A landscape with many valleys, sampled at points; each row gives a point and its height.
A ball rolls from a point to the lowest of its 2 nearest points, and stops where none of them is lower. Distance is the straight distance between rows; heights are no part of it.
K957: [126  96 147 118 121 174 147  91 160 161 119 102 146 129 129 116 135 126
  92 126 151 118  79 195]  h=35.6
K949: [107 136  86 112 122 133  88 116 161  96 110 146  88 120 125 128 173 111
 133  90 101 136 137 183]  h=30.8
K750: [130 118 132 136 116 146 106 167 117 140 111 119 107 150 136 128 120 134
 137 133 111  89 182  65]  h=41.8
K296: [143 142 159 105 175 106 202 107  85 155 113 153 159 114 132 123 137 163
 146 148 165 193  70 135]  h=21.9
K125: [179 182 105 164 132 137 120 113  92 146 175 166 175 130 126 139  88  42
  88 175 168 139 131 159]  h=17.0
K679: [118 143 105  97 180  79 141 111 144  88 142 154 101 120 139 145 173 155
 164  95 115 196  86 170]  h=21.2
K735: [139 169 100 150 114 135 159  56 117 167 169 181 120 107 164  82 120  87
  94 159 133  94 112 137]  h=8.3
K595: [ 83 133 120 124  74 137 149  67 142 114 109 153  87  97 140  85 192 106
 102 114 104  92 129 115]  h=41.2
K888: [ 94 145  62 112 112 108  94 107 150  62 150 159  66 107 136 111 152  94
 148  89  73 123 138 162]  h=35.3
K95: [ 96 162 100 134 104  77 136 121 112  76 119 171 108 103 132 111 148 131
 154 116  94 114 156  78]  h=33.6
K167: [145 134 139 164 135 104 116 149  92 130 201 111 176 147  94 135  22 101
 128 148 173 124 161  94]  h=22.2
K666: [161 149 121 158 146 128 125 112 100 145 195 137 181 134 107 130  54  89
 117 164 178 140 134 144]  h=19.4
K636: [115 137 118 150  68 129  85 107  98 119 137 156 153 123 132 109 124  75
  86 157 125  74 166  76]  h=48.4
K974: [151 126 106 110 164 173  97 123 160 148 119 134 127 135 138 144 146 110
 108 119 137 153  90 215]  h=51.8
K674: [135  84 142 123 150 116 132 109 174 138 198  85 130 136 122 117  85 151
 109 112 138 129  81 190]  h=30.0
K326: [113  87 155 102 174 104 177 118 182 131 183  88  85 134 141 113 128 187
 137 100 115 142  83 154]  h=26.5
K780: [125  73 153 125 119 171 115 147 181 159 127  83  91 156 133 117 114 149
 119 108 118  76 140 133]  h=37.9
K464: [125 113 144 113 144 150 157 135 120 156  89 117 151 129 124 139 141 158
 124 137 153 152 107 128]  h=67.7
K50: [104 126 129 125  93 121  60 155 113  59  80 132 164 121  88 175 165 102
 123 117 122 154 158 136]  h=18.2
K942: [126 114 132  97 185  93 165 120 142 124 141 122 131 125 126 143 148 178
 143 124 134 200  77 172]  h=18.1
K205: [ 86 123 151 122  67 147 143  99 124 123  61 130 126 103 124 102 192 117
  98 133 113  97 149  91]  h=36.1
K194: [159 148  99 124 226 107 147 164 120 155 181 155  91 146 155 142 107 156
 157 125 134 152 133  98]  h=54.3
K191: [ 96  99 150 154  68 106 109 125 163  98 168  87 128 130 131 123  89 134
 121 115 100  90 148 105]  h=58.3
K26: [133 112 102 120 138 205  89 134 153 177  94 139  98 134 152 126 150 117
 102 118 130  84 130 144]  h=36.2
K64: [162 179 109 133 164 149 133 163  60 137  81 165 162 113 115 159 138 108
 137 150 165 159 138 103]  h=27.8
K628: [109 111 137 150  84 103  59 155 157  69 161 101 119 132 132 151  94 116
 143 110  80  88 173 105]  h=59.9
K778: [149 136 121 122 114 173 115  97 152 139  82 146 141 123 142 137 181  92
  96 134 131 152  92 225]  h=50.4
K321: [135 102 142 125 133 128 166  75 154 165 180 116 159 122 128 104 100 136
  97 132 156 132  66 192]  h=32.4
K174: [ 92 137  88 121 112  78 140  93 157  83 177 148  75 105 141  91 135 132
 152  90  85 121 112 138]  h=39.0
K859: [107  93 155 125  78 153 112 128 126 133  86 104 154 134 106 137 142 123
 105 140 141 108 140 120]  h=42.6
K278: [160 181 109 158 149 127 113 167  45 118 127 161 180 123  97 149 107  75
 118 157 179 143 172  90]  h=29.3
K32: [136  99 149 135 150 172 182 115 109 212 139 116 138 141 126 113  77 136
 122 159 163 102 108 112]  h=26.3
K372: [107 140  94 120 124 165 101 141 133 157  80 158  75 137 153 116 178 126
 126 123 100  89 173  77]  h=36.5
K162: [136 121 119 151 126 157  72 167 124 152 154 121 111 158 139 131  90 102
 113 140 128  68 189  81]  h=45.0
K529: [113  93 159 132 109 155 156 134 176 144 136  83  67 140 164  96 141 159
 139 101  91  72 142  97]  h=41.6
K368: [145 127 138 141 127 141 124 145  81 162 115 132 166 141 105 139  93 117
 127 162 164 113 149  84]  h=50.1
K626: [134 110 121 109 158 179 101 188 131 158  79 110  99 158 126 162 138 147
 141 122 124 122 149 116]  h=24.0
K962: [106 140 134 125  76 135 109 102  94  99  42 154 160 111 103 129 205 104
  97 132 115 128 159 100]  h=30.7
K880: [137  95 135 132 109 204 106 103 166 187 116 114 128 130 131 116 136 105
  84 125 146  78 103 172]  h=39.4
K684: [152 128 138 127 150 175 173  97 110 201 125 143 139 127 144 118 109 122
 102 159 154 128  80 143]  h=23.7
K403: [154 129  86 116 167 137  75 134 171 131 173 126 105 132 138 132 117 115
 119  93 129 121 113 200]  h=53.2
K866: [ 95 116 142 129  59 130  64 136 106  70  58 130 154 120  99 148 184  96
 107 127 105 125 169  86]  h=25.1
K831: [100 125 155 130  82  84 111 145 148  37 106 101 100 102 113 151 139 150
 184  85  55 148 166  88]  h=63.8
K216: [ 92 122 137 133  80 130 132 121 150 114 110 112  73 128 149  98 155 132
 135 107  73  74 165  71]  h=41.5
K246: [133 132 122 114 150 141  73 204 110 111  74 117 132 151 107 168 139 137
 146 124 134 149 170 107]  h=16.9
K114: [ 88 128 117 142  75 105 100 110 133  86 124 137 111 110 132 115 145 112
 122 114  85  95 160  81]  h=37.7
K986: [127 130 110 119 172 114 171 109 140 160 169 156  83 132 168  98 129 164
 137 123 130 120 100 118]  h=20.1
K231: [128 112 171 145 104 134 176 135  85 173 101 110 153 143 110 100  96 144
 132 153 157 102 133  57]  h=52.0
K972: [103 136  88 137 108  86  65 163 146  56 152 119  99 125 129 148 119 110
 150  92  78 121 166 110]  h=61.1
K19: [175 180 107 155 102 130 123  84 123 135 155 166 169 120 136 119 114  61
  85 168 147 141 108 206]  h=19.6
K910: [131 144  87 137 154 119  70 155 148 104 175 118 120 141 127 151 102 112
 128 109 127 135 145 162]  h=54.4
K564: [126  68 156 129 124 151 115 137 164 157 159  68 135 150 112 127  81 149
 116 128 149 103 110 165]  h=33.4
K922: [128 137 185 142 103  89 187 149 105 108  97 106 119 119 151  86 132 172
 178 116  86 103 153  30]  h=56.1
K651: [110 153 103 126 135  47 152 135 124  73 146 150 102 109 134 124 137 162
 173 107 100 152 136  94]  h=29.9
K186: [155 154 129 139 100 187 158  80 113 188  91 167 152 107 155 120 147  92
  91 179 147 118  91 156]  h=19.8
K556: [159 173 110 129 175 104 147 126  96 117 145 156 173 122 122 147 119 111
 129 148 164 180 105 167]  h=26.2
K77: [123 109 194 141  87 120 181 151 119 141 102  79 132 139 134  95 111 158
 141 139 120  83 140  47]  h=54.0
K657: [126 151 108 145 107 131 118 131  89 147 131 161 118 130 142 109 127 116
 113 148 128  79 176  52]  h=45.4
K220: [138  94 163 103 184 118 191 115 129 166 147 112 146 127 119 137 118 172
 142 149 158 183  66 157]  h=20.2
K142: [138  90 163 143 128 146 166 140 125 191 170  88 131 161 117 117  42 142
 126 152 156  90 134  95]  h=29.2
K834: [150 122 110 103 216 117 124 165 149 143 166 125  90 154 138 152 120 165
 150 101 127 166 113 155]  h=53.6
K214: [ 92 137 109 122  88  91  71 150 134  30 105 127  97 106 105 154 151 111
 168  85  67 145 174 103]  h=62.4
K86: [124 106 177 122 118 123 185 114 102 149  95 106 185 122  93 120 118 158
 129 153 173 155  93 127]  h=68.3
K146: [111 103 164 110 127 133 157 161 142 124  77  92 111 133 112 138 153 180
 152 113 124 142 128 113]  h=66.6
K431: [158 152 137 114 164 141 185 122  85 158  66 170 161 111 134 157 157 141
 140 155 163 187  76 146]  h=23.6
K695: [162 171  96 139 130  97 131  80 149 120 191 168 145 113 146 116 119  79
 109 138 130 156  86 218]  h=22.5
K858: [123  86 152 100 178 105 151 153 180 109 141  85  88 143 134 139 137 189
 164  94  98 171 110 144]  h=29.4
K401: [105  88 158 145  59 158 102 116 115 148 116 119 153 137 116 109 129  97
  90 161 137  64 152  90]  h=47.2
K928: [115 109 114 105 129 182  96 151 160 141  81 115  80 149 139 136 170 135
 124 106  99 104 153 123]  h=30.6
K609: [139 144 107 120 148 136 164  68 152 172 170 173  97 113 165  80 135 121
 114 130 134 108  79 154]  h=15.2
K281: [125 115 122 145 126 104  85 129 143 107 193  95 149 143 116 135  77 131
 121 123 136 115 132 155]  h=55.6
K75: [110 102 158 121  83 141 106 116 130 108  82 101 193 126  93 151 143 117
 107 136 152 156 124 172]  h=46.6
K61: [169 188  84 128 171  95 145 109 118 129 166 192 135 114 151 138 139  94
 133 150 140 177  90 187]  h=24.9
K264: [150 176 114 116 153 162 143 134  79 144  46 178 160 114 136 148 177 119
 131 156 156 167 112 131]  h=25.6
K823: [134 132 124 128 150  96 118 160 118  97 144 111 141 143 117 150 103 163
 150 114 135 149 138 114]  h=69.8
K854: [130 119 175 131 122  85 174 153  93 112 104  98 178 121  86 120 103 178
 157 136 152 164 109 100]  h=68.9
K51: [104 139 106 102 156  76 120 144 146  75 126 130  85 122 127 146 157 168
 178  84  94 177 131 140]  h=25.4
K44: [118 118 165 121 116  92 142 166 128  82  97  86 118 125 127 137 134 179
 178 101  90 147 150  83]  h=65.2
K439: [ 86 121 100 126  90 119 139  73 176  94 154 140  58  99 141  80 153 116
 121  91  89  84 120 153]  h=41.9
K856: [157 133 101  95 209 154 119 150 136 154 117 140 113 137 145 162 148 137
 134 123 142 175  96 178]  h=52.8
K725: [111 125 116 113 120 148  70 137 146  95  89 118 133 130 112 158 171 109
 124 105 112 140 149 165]  h=25.0
K376: [124 113 138 154 111  86 121 124 157 119 215  90 117 139 135 118  53 145
 140 114 110  96 130 110]  h=56.9
K301: [164 182 100 150 166  91 113 162  68  84 151 141 178 118 107 152 105  99
 137 139 169 173 145 122]  h=27.5
K47: [141 137 132 115 101 168 117 111 122 130  61 133 187 118 110 154 168  98
 107 151 149 170 105 202]  h=48.9
K102: [143 162 127 149  89 146 168  55  97 170 127 174 170 108 137  95 125  93
  88 182 152 105 111 127]  h=15.0
K115: [137 107 170 118 164  79 159 172 118 108 127  86 141 141 105 148 102 191
 172 114 133 180 113 115]  h=69.3
K433: [152 136 127 152 130 158  89 178  71 155 117 134 142 152 117 143  93  86
 115 163 150  87 197  52]  h=47.9
K384: [134 109 144 124 166 101 177 133 151 154 183 106  92 141 151 104 100 185
 149 124 114 122 115 101]  h=23.5

For each start below, name the point where the ball stops.
K278 | K125
K464 | K859
K142 | K735
K922 | K750
K439 | K50
K216 | K942
K376 | K859
K64 | K942
K823 | K859
K834 | K859

Call two points neighbours if one is among the 2 nearest of the other. Go from one point of each pair to the other, from neighbour to neighbour, staying as low as possible. Name the highest point that can't be avoided.
K246 / K674 | K880
K942 / K859 | K636
K125 / K942 | K278
